Points on a hilly landscape, in no order, each with its height.
A ball rolls from a point to the lowest of its 6 nearest points, and stops where none of them is lower. Distance is the straight distance between rows; heights are no part of it.
k_37: [ 18  -2  24  44 -30  36   4 -44  59]  (h 12.3)
k_889: [-15   2 -15 -35  -1 -23 -23   3 -18]  (h 46.1)
k_492: [-6  3  6  6 -1 15 -4 17  3]  (h 36.2)
k_944: [ 2  8  9 24 -6 30  8 14 11]  (h 42.9)
k_657: [  3 -14  -6   0  18 -17  39   9 -28]  (h 75.7)
k_105: [-4 17 -1 18 -4 17  6  4  6]  (h 44.6)
k_398: [ -4  32   1  16 -17  12  -6 -28  27]  (h 38.9)
k_948: [  9 -37  -9 -18  28 -35  30  -1 -29]  (h 71.3)
k_214: [-13   2  -6 -19   9 -13  -3  11 -15]  (h 31.4)
k_774: [  1  12  13  19 -12  30 -19  -8  33]  (h 30.3)
k_579: [ 26 -73  10 -18  38 -24  16   6 -14]  (h 62.1)
k_248: [-11 -23   6 -17  17  -3  -6  22 -10]  (h 49.5)
k_770: [ -8  10 -17 -17   3 -20   3  -1 -19]  (h 5.1)
k_415: [ -1 -27  -9 -26  22 -29   6   3 -21]  (h 63.9)
k_994: [  6   7  16  24 -10  34  -2  12  17]  (h 36.3)
k_594: [ 15   9  15  36 -16  37  17  14   7]  (h 41.4)
k_669: [ -7 -11 -18 -32  10 -30   1   4 -27]  (h 38.0)
k_298: [ -5  -6 -21 -35   3 -42   1  -6 -38]  (h 51.8)
k_564: [  9  15  15  30 -18  34  -5  -7  35]  (h 17.5)
k_924: [  0 -16 -14 -24  19 -35  16  -1 -30]  (h 54.6)
k_79: [  6  28  -2  21 -31   8  -9 -57  45]  (h 59.7)
k_92: [ -9  22 -22  -9  -4 -19  -1  -5 -19]  (h 12.4)
k_45: [  2  -5   7  13   5  14  17  21 -12]  (h 52.0)
k_891: [-13  -4  -3 -17   7  -7 -12  13  -9]  (h 42.4)
k_946: [-13  20  -9 -16  -8  -6 -23  -1  -3]  (h 24.5)
k_60: [ -7  16  -9   1   2  -6   5   4 -12]  (h 21.1)
k_563: [-11  29  -8   1 -10   1 -11 -10   6]  (h 31.6)
k_429: [ -5  26   3   7 -25  11 -29 -30  39]  (h 51.1)
k_244: [ 14  -3  17  27 -19  42  -4  21  13]  (h 41.7)
k_406: [ -8  24   2   9 -11   9 -17  -9  18]  (h 22.2)
k_816: [  9  18  15  37 -20  32   2 -10  34]  (h 25.6)
k_866: [ 34 -63   6 -22  46 -45  12 -10  -8]  (h 72.4)
k_132: [-10  15  11   8  -9  20 -27   1  22]  (h 29.5)
k_114: [-17  16   2  -6  -5   4 -30   6  13]  (h 33.3)
k_274: [ 1 -4 16 16 -7 34 -7 26  8]  (h 35.2)
k_495: [ -2 -28   3  -6  19  -5  12  24 -17]  (h 58.4)
k_306: [ -7  36 -10   9 -13   4  -1 -15  12]  (h 36.1)
k_784: [ -2 -27  -6 -40  19 -36  -9   3 -25]  (h 60.9)
k_977: [ -7   4  13   9  -7  23 -16  18  13]  (h 32.0)
k_574: [  3 -13  -4   6  14  -5  28  15 -22]  (h 70.3)
k_643: [ 20   7  21  43 -26  39   3 -12  37]  (h 31.0)
k_254: [-5 23 -3 12 -2  5 17  3 -4]  (h 34.1)
k_568: [ 24 -54  -2 -21  42 -36  26  -8 -21]  (h 83.7)
k_268: [ -3 -21 -17 -47   9 -44 -10  -9 -33]  (h 61.4)
k_465: [  9  25   8  28 -26  22  -8 -44  47]  (h 47.4)
k_590: [-13  20 -16 -19  -5 -20  -9  -2 -17]  (h 12.6)
k_102: [  9 -50   7 -13  32 -10  12  22 -18]  (h 54.7)
k_773: [ -6 -14  -4 -13  17  -9  13  16 -17]  (h 65.9)
k_464: [ -6  22 -22 -13  -5 -22  10  -9 -21]  (h 15.8)
k_451: [ 11  -3  13  29 -13  31  11  29  -2]  (h 40.6)
k_646: [-12  31  -9  -7 -14  -5 -21 -11   5]  (h 32.3)

For each start below, name the point where the ball stops.
k_274 | k_406
k_244 | k_406
k_415 | k_770
k_492 | k_406

Two balls start at each pair of points below. Name the first point that both come to, or write -.
k_568 / k_495 | k_770
k_254 / k_646 | k_770
k_563 / k_946 | k_770
k_248 / k_268 | k_770
